A landscape with many valleys, sampled at points; each row gives a point and its height.
A ball rolls from a point to the lowest of its 2 nearest points, and stops where none of them is lower. Distance is the straight distance between rows; heights are no part of it.
voz (h 40.2): [  3 -25 -29 -20 -10  30  23 -27 -32  15 -27   6  48 -35  -1  -9  11  -7
   1  18 -20  12  19]
Tarog (h 36.5): [-11 -21 -24   8  10  32  21  31  14 -22  37   7  15   2  11  18  -4 -21
 -32  -6   4  13 -23]
zupil (h 48.3): [-36   1   0   6   1  28 -40  15  -7   7   6   3  10  -4 -33   1   5  13
  -2   5   9 -39 -42]
Loman (h 33.3): [ 20 -30 -56   9 -11 -19  27  13 -15   4   0 -17  -5  20  14 -15  -1 -12
   6  -7  -3   7  27]
kadi (h 54.5): [ -2  23  49   3 -15 -19   6 -26  20  -8 -12  38  18  12  17 -17  -7   2
   2  22  12 -19  25]
Narim (h 78.5): [ 27 -10 -32 -24  13   0 -12  26  10   2   5  -5  13   7  44  29   4 -26
  21  12 -15  30  15]
mok (h 19.1): [ 19 -10  43 -28  -9   2  -2 -14  10  18  -1 -36  -5 -10  21   9 -14  12
   0  -9  32 -16 -39]
zub (h 66.0): [ -8  11  17 -32   8  -1  23 -55   4  -7  33   7   1  11  10  -9 -26   2
  29  35   5 -16  -4]
pufeg (h 39.6): [  2  24  18  -6  11 -16   6  -8  30   0  39 -19 -18  22   1  28   3 -21
   1 -28  31   0  10]
zotim (h 48.6): [ 23 -10  18  31   2  12  21  -7   9  -1 -23  22  -4   5  16 -28  38  16
 -18  -4 -19  -6 -10]
gofib (h 24.2): [  8 -53 -43  14  20  -7  45  22 -17  -9  -8   7 -20  19  -1 -12 -14   0
 -27   5   3  19  25]
non (h 74.6): [ 17 -21 -23   0  29  11 -31  17  11  10 -34   5  11 -14 -15  -9 -15   3
  18  32 -36  -4  11]
vukev (h 5.2): [ 18   1  20 -15 -28 -11   6 -14  -2  36   2 -56  23 -16   0  30   7  18
  18 -17  10  -6 -31]
Moma (h 27.2): [-11  26 -24  29  -9 -32  -1  21  -2   8   7 -36  -7   7  12 -15  28   5
  -8  -2   6 -19  -4]
tevar (h 26.6): [-12   6  16  -7  12  22  32   3  18  27  18  45   9  -6 -14  11  23   0
  12   2  17  -2  12]
riv (h 19.5): [ 21 -14 -16   1   2  20  23  11   4 -11  15 -12  29   7   3  -3 -14  -9
   7 -25 -28  25  14]
belu (h 51.7): [  2  14  32  17 -17  -6  -9  -7  12  -3 -23  19 -13   7  23 -31  27  10
  -1   5  -6  -2  25]
dalif (h 36.6): [-17  40 -19  -3  15   3  17   4   5  12  31   7  -6   2   9  21  28 -22
  12  22   5   0 -29]
vaba (h 29.9): [-18 -48   1 -13   5   2  36 -24 -15 -15 -28  13   6 -24   9 -13   0  17
 -15   6 -13  49  35]
Sozud (h 5.6): [ -5 -52 -26 -12   6  -8  29  20 -24 -27 -22 -14   6  -6  -2 -31 -10  36
 -13   3 -13  21  23]
vep (h 66.3): [-17  12  17  31 -39 -25 -16   9 -12  24 -30  16  -4   5 -24   3 -17 -10
 -25  -8  36 -32  -9]
vezos (h 45.2): [ -8 -36 -14 -16   2  27  25 -21 -26  -4 -34 -11  36 -17 -10  -9  -1  -5
 -13 -18 -34  44   3]
Didi (h 57.9): [-29  10  -3  20   4 -13  10  26  23  14   7  32 -16 -14   0  -8 -16   4
  31  38   7  -3   0]
bisif (h 22.7): [-18  16 -29  45   7 -15  -7  52   1  -4  13 -38  28  17  23 -13  36  25
 -10 -10  -4 -17 -25]
sutog (h 45.0): [-22  25  29  -6  -7  10 -37 -10 -10  -2 -17  -6 -10   0 -33  -6  20   4
   3  23 -17 -32 -33]
feku (h 53.7): [ -8  -3  -9 -15   6   8  -3 -26 -13 -36   9   1 -42  25  -8  -8 -32 -21
   4  12 -19  15   0]
Vusel (h 32.3): [ 12  42  42 -33  -5 -15   9 -27 -20  26  21  30 -18   5   6  27  -3 -12
 -26 -24  22  -9 -69]
Kevun (h 27.4): [  5  16  43 -26  -5 -11  -7 -23   4  30  12   7 -24  13   7  20 -37  -9
 -21  -5  31  -9 -46]
Zin (h 47.3): [-10 -30  -2  20  -5  -7  -1 -13 -26 -11  -4  40 -34 -20   3   6  10  -5
  17  12  -5  16  58]
Zev (h 53.6): [-34  26  31 -15  47  -7 -64   8   6   1 -35   8  10  -3  -9  -7  16   6
 -20   7  -4  13  12]
viga (h 41.0): [  5 -16   8   3 -15  23   7  11 -10  -4  19  17 -19   6  15  -2   8   7
 -31   4  31 -16 -51]
danir (h 53.5): [-19  11  -6  42   7   0  -2   1   9  11  21 -20  -7 -18 -16  -5 -24   8
  21   7  -8 -29 -29]
vilap (h 8.9): [ 31  -1 -35  13   3   4  22  40   4 -15   5 -23  52   9  15   4  15  14
 -13 -24 -40  15   6]
Voza (h 61.1): [ -3 -19   9   2  38  16  16   4  18 -29   2  16  -9 -14  13   7 -14   7
  11  52 -27  19   7]
Pelov (h 50.1): [ -8  20  14  -9  34 -11 -57  18  22 -12 -29 -22 -14 -13 -17  19  15   3
 -15  -4   3  16   9]
nep (h 75.8): [ 11   3 -46 -16  14   4 -39  28  -8  14 -27 -20  27   7  12  -9  -8   4
  23  18 -38  11  -6]
sodi (h 14.8): [  3  12  21 -34  15  20  44  -7 -17  50   5  61 -13   6  -6  20  -1  12
  11  -5  25  -9 -14]
Vini (h 44.9): [ 14 -19  -1  19  -9  28  14  26   0 -10  -3  33 -21  15  25   7  33  -5
 -20  -8  -2  -9 -28]
Guvi (h 60.7): [-16 -19   6  16  10   1  33  13  37 -15  12  22  -2 -36  20  11 -14  17
  30  41  -1  22  -7]
Tiz (h 25.4): [  6  -3  25 -20  -9   9  43  -8  -9  25  11  34 -28  -5 -14  27  -9  19
  20  15  31 -40  -8]
zil (h 63.9): [-17  -8   2 -18   2  -3  14 -58 -16 -18  18  19  -5  26  12 -21 -31 -21
  18  21 -10 -25  37]
fadok (h 40.8): [-13  23  -9   0  15   9 -47  34  15  -6  23 -36   5  16 -18  32  42 -10
  -4 -45  10  12  -9]
pav (h 35.5): [ -1  22  23  15  27  -3  -4   4  37  12  23  -1  12 -19   7  28   0 -14
 -12 -11  10  17   6]
kom (h 61.6): [-25  13   9  -3  -5   5   9 -53   2 -34  30  11   8  40 -24 -29 -35  -9
  -9   7  -3 -47   8]
Tisif (h 45.5): [ -2   7 -12 -16  -7  14 -34  15  -8  -7  10 -27   0  26  -6   9   7 -12
   1 -27   6  -1 -31]
fadon (h 41.2): [ 12 -19 -30  10 -19  27  14  42  -4 -41  32   0   9  15   7  31  -5  -5
  -9 -20 -30   9 -34]
pabu (h 29.4): [  5  13  17   6  18 -13   5   8  34   4  12  -8   9 -12  28  39 -12 -11
  23 -16 -20  53  -4]
sopaz (h 43.9): [ 43  20   3  16  25 -26 -29   9  12   6  -4 -34 -15   8  -7   8   4   0
  -8 -14   5 -19  -4]
Sete (h 41.3): [ 53  11 -24   9  -5 -15 -28  -1 -14  -8   4 -46 -36   9  -7   0  10 -13
   6  -9  -6 -12   5]
Tuk (h 57.0): [ -1   4  49  -6 -22   1  18 -27  15  -2   4  22  24   8 -10  -9 -18  13
 -14   4  27 -37  -8]
baze (h 57.7): [-21   5  21  28 -41 -29 -19 -20 -16 -24 -27  27 -15  -7 -40  -2 -23 -11
  18   9  19  -2  55]
pivem (h 31.8): [ -3  27  -5  13  -5 -16   1  22   7 -22  21 -31   2  -2   2   4  26 -10
 -38 -15  15   2  -5]
pudu (h 45.7): [ 26 -36 -22   7 -24  17  18  44  -6 -12  -3  -4 -11  14  14  23   3  -3
   0 -20  -6  -5 -19]
lufon (h 19.3): [ 25   5  11 -17  14   2 -27   7  33 -17   4 -31   6 -17  20  22   5   7
  12 -38 -11  48  20]
venem (h 29.3): [-11 -20  -3  -7   0  15  39   6   9   9  37 -10  26   7  13  15 -20 -11
   0 -11   1   9 -10]
Zige (h 51.2): [-27   3 -17  18  -6  32  -4  11  -5   3   8   4   4  -4 -36   4 -13   6
  35  18 -16 -17 -39]
Kero (h 40.4): [-28  11  24 -11 -28   6 -22 -21  -5   9 -36  15  -4 -14 -25 -22   6  18
  19  21   5 -15  -7]
reka (h 49.7): [ -4   0  -9  -3 -12   4   1   5 -18 -17  25 -34 -25  16 -23  -5 -35 -13
  13 -17  -8  14 -22]
mobaz (h 71.4): [  0  15   3   6   0 -36 -21 -12 -13  45 -40   2   9 -14 -10   6   4 -14
   8  20   6 -28   3]
nepid (h 33.1): [ -5  23  -5  13  41  10   0  12  29  30  33  29  24  -1  -1  21  29  -4
  16  27  10 -15 -15]
refil (h 38.4): [ 32   5 -40 -18  -6 -25   0  -4 -16   1   8 -39 -25  15  -5 -32  -4 -12
 -13 -15   4  -1  12]
felok (h 46.6): [ 26  29   2   9  50 -36 -47  -4  20  -5 -19 -21  -2  -2   2 -15  32  10
 -12  -6  -9   0  13]
namok (h 33.5): [ 15  -6 -17 -38 -13  17 -23 -33 -22  11 -28  12  30 -27  16 -24  28   8
   6  14 -17  20  39]
gozet (h 62.5): [-25  13  30   2 -50 -25  -5   0   0  -1 -29   5  -8 -11 -35 -12 -24   8
 -17  -9  19 -13  33]
Fon (h 68.9): [ -7   5  15   6 -20 -23  -5  -5 -28  29 -41  13  -9 -10 -24   8 -29 -41
 -30  17  28 -19   6]
Fak (h 25.0): [  4 -30   6  14 -19   2  27   8  -9  -3 -34 -20  -2  -3   1 -23  -7  22
 -10 -16   7   9  16]
Sab (h 55.5): [ -8   5   6  34   0 -14  12   1  19   4  10  -6 -29   3   4  -6 -13 -13
  26   3   3 -15  -1]
lonor (h 25.7): [  9  -4   0  -5   0   3 -15 -20  -6  14 -28   7  30 -19   2 -55  -1  18
  -4 -16 -18  18  54]
guf (h 73.2): [ 12 -16 -20   3  15 -16 -27 -13 -11  29 -46  16  -2 -27 -12  -9 -13 -10
   6  30  -9  -8  23]
zor (h 59.6): [-13   2  24  11 -26  12  14 -46  -7 -26  26  13  17  12 -27 -30 -36   6
 -37  -1  20 -46 -12]
Neda (h 16.8): [ 31  11 -31  29  -7  -7  19  37  -1 -12  15 -41  30  11  13  -5  31  13
 -28 -24 -33 -10 -37]
nelos (h 15.1): [  6  -7   2 -14   8  15  -8 -24   5  -9   9   9  23  -3  16 -19 -10  14
  15 -23  -7  32  45]
Rel (h 57.8): [-19 -32 -19  -4  29  20   3  -7   9 -36  -8   9 -27   7 -12   5 -10   3
   9  13 -21  32  23]
tadi (h 36.3): [  6   5  26 -25   6   0  -5  -3 -12   2  23  35  -8  -8  13  25  13   4
 -32 -23  23  -7 -80]
fam (h 77.0): [ 16 -16 -49 -29  10   5 -39  19 -19  11 -19  -4  21  13  39 -12  -4   0
   9  14 -13  27  32]
Tumok (h 38.3): [-16 -25  -4   5 -36  -6   5  15 -10  -4 -25  11 -22 -13   6  -3  11   8
   4   0   7  23  38]
pabi (h 35.9): [-13  39  15   7   5  10 -10   9  24 -23  37 -34 -29  10  -5  17  27 -12
 -13 -37  26  -5 -13]
mez (h 33.7): [-17   1  20 -21 -16   7  18 -11  -9  31  -3  22  -7 -10  -2 -12   2  19
  34  25   1 -19 -23]
Mif (h 6.0): [ 28  14   9 -26  -7  11  -3 -19   5   1   6 -51   9 -14  13  28  23  -3
  12 -22   1  19   3]
Konom (h 53.0): [ -9  -8 -22  22 -16 -39  -5 -25 -23 -14   1  31 -22  10 -20 -19  -8  -4
  10   3  14   9  72]

For each start below, name the point where the ball stops.
fam => Sozud
danir => sodi
pufeg => vukev
vep => Sozud
Voza => vilap
pabi => vilap
zil => vukev
Pelov => Sozud
Zev => Sozud
pudu => vilap
zotim => vukev

Call two points neighbours if one is among the 2 nearest of the other. Go from one point of each pair to the other, from neighbour to neighbour, staying as low as possible. Name the highest point that can't be avoided.
vilap and nelos => riv
nelos and vukev => pufeg
vukev and Sozud => vezos
vilap and sodi => Voza
